A landscape with many valleys, sampled at points; each row gives a point and its height.
A ball rolls from a point to the lowest of its 3 nearest points, and stops where none of them is lower. Distance is the straight distance between rows; heights are no part of it.
Nagi height 1.47: [ 20   8  15  -4   3   4  26  60 -31  16]
Daneg height 0.67: [ 21  -4  18  -2  -3   4  21  47 -28  20]
penu height 6.25: [ 20 -12 -24  10 -17   6  -8 -21  16  -3]
biki height 0.72: [ -3  -3 -18 -39  -6  14 -29  24  23   8]
belov height 2.38: [ 36  20   6 -13  14   4  23  76 -31  12]
fuv height 0.83: [ 17 -20   8  -4  -4   6   9  27  -1  21]
mifu height 1.01: [ 26 -13   1 -22  -5   9   2  29   1  19]
gad height 1.40: [ -4  -1  -6  27 -15 -19  14 -38   9  -3]
dukuf height 3.00: [-15   1 -34 -29   0   9 -35  10  24   0]
Nafu height 0.52: [ 10   3 -40 -12   3  18 -31 -16  13 -14]
liluv height 1.51: [  5   0 -19  29 -22  -8   7 -39   7 -10]
bivo height 3.68: [-26   3 -27 -42  -4  13 -33  31  28  12]
Sokes height 0.68: [-15  -8   8  21  -6 -16  17 -22   6   5]
Nidiz height 1.04: [ -3 -11  -3  23 -14 -12  13 -18   8   3]
Munad height 1.15: [ 30  -2  13 -18   0   5  20  52 -18  23]
lufit height 0.33: [-24  -6  42   2  31 -14   4 -45   2 -22]
gar height 0.69: [ -6 -14  52   3  47  -9  -7 -30 -16 -32]
dopuv height 1.02: [-33  -6  37   9  18 -14  14 -14   3  -9]
tapun height 3.56: [-15   9  33   6  10  -7  20  45 -37   2]
fivog height 0.71: [ 14  -5  -3 -42   1  10 -13  35   7  23]
guga height 7.93: [ 20 -14 -23 -17  -9  14 -21  -5  18   0]
Rumev height 2.09: [-28  -3  48  -4  37  -9   1   7 -27 -14]
vud height 0.94: [ 29 -12  11 -15  -1   8  13  39 -11  21]
Vadu height 1.76: [ 24 -22  -3   0 -10   0   5   9   5  13]
bano height 2.12: [-15 -13  16  15  -6  -5  22   5   0   7]
Sote height 0.70: [ 20 -11  -2 -36  -2  11 -11  31  17  19]
pogar height 2.40: [ 13  -9 -17  22 -18  -4   2 -28  16   0]
sef height 7.20: [ 13  39 -19  40 -26  -5 -11 -69 -18 -22]
gobuf height 2.91: [  4  -3 -29 -28   4  16 -37   3  23  -4]
Bik height 1.81: [-18  22 -48 -18  10  27 -36 -10  21 -14]
pekam height 2.28: [-21  -9  54  -4  43  -7  -5 -10 -22 -24]
masen height 7.18: [ 27  22 -38  16  -6  18 -25 -48  -6 -21]
Lomo height 2.20: [ -7  -5  28   8   2  -3  21  30 -17  14]
mevu height 1.59: [ 36   3  12 -27   8   6  11  62 -15  24]
giru height 1.46: [ -1   4 -17  30 -16 -15  12 -45   5  -8]
Torov height 1.89: [-33  -1  42   1  22  -8   8  12 -23  -6]
Razap height 1.48: [-31  -8  43  12  10 -10  21  15 -12   0]
Zom height 7.16: [ 23  20 -40  10   0  17 -31 -39   5 -19]
bon height 7.31: [ 20   3 -32  16 -18   7 -13 -32  11 -12]
lila height 0.27: [ -6   9 -43 -26   2  22 -35  -4  24  -6]
mukit height 7.19: [ 21  31 -33  33 -20   7 -16 -58 -13 -18]
refi height 0.50: [ 13 -15  15   2  -8  -6  17  27 -11  17]
Gik height 0.61: [-28  -5  22  22  -1 -21  13 -34   8  -9]
Rusa height 1.16: [  3 -14  17   7  -4  -3  19  17  -6  19]
muz height 0.80: [ 20 -12  10  -1  -4   4  19  39 -15  20]
befi height 0.63: [-28  -5  16  18  -5 -20  19 -26   7  -3]
gok height 0.73: [-29   2  13  24  -7 -24  10 -50   9 -19]
Tese height 4.53: [-35  17 -46 -24  -3  19 -33  25  29   2]
kif height 2.73: [-19   4  36   6  10  -7  20  31 -31   8]
Netiz height 4.55: [-43  18 -51 -16  -7  24 -26  26  25   3]
Zusu height 2.90: [ 10 -16  -1  11 -13   0  10   5   9  15]
robez height 6.48: [ 23 -17 -19  -2 -10   6  -7  -4  12   4]
finam height 1.62: [ -4  13 -19  38 -22 -17   5 -50   4 -17]
zon height 3.05: [-22  16   4  24 -11 -31   7 -65   6 -22]
Dos height 1.73: [-26   6  28   7  15 -23  12 -54  10 -23]
porat height 2.06: [ 32  -5   8 -34   1  11   9  47  -2  25]
zizov height 3.93: [ -1   3 -38 -18   0  16 -34  -9  22  -6]
lam height 3.71: [ 13 -24  -7  12 -19  -5   7 -12   9   8]
Zap height 0.99: [-32  -2  36   7  21 -16  11 -27   6 -17]
bukol height 2.02: [ 28  13  10  -7   6   0  30  66 -36  13]
Sufof height 2.99: [  1  -4 -12 -46  -3  14 -24  28  24  18]
mema height 6.66: [ 17  16 -48  -2   5  25 -27 -27   9 -16]
Gugo height 3.16: [-12  24 -11  37 -20 -25   6 -65  -5 -20]
kug height 2.63: [  6   9  23   6   6  -3  30  56 -33  14]
Farom height 2.13: [-31  -5  47   1  35  -9  -2  -7 -20 -17]

Call two points neighbours if one is among the 3 nearest of the other. Go from one point of each pair to the other, from neighbour to neighbour, staying as low as possible. Name the highest point that can't be avoided.
lila / lufit: dukuf
biki / refi: Sufof
Daneg / refi: muz
lufit / Sote: bano
refi / Sote: mifu

For each start below, name the point where the ball stops.
Zusu: refi
mukit: lila
lam: Gik
mevu: refi
penu: Gik
bano: Gik
bon: Gik
Netiz: lila
masen: lila
pekam: lufit
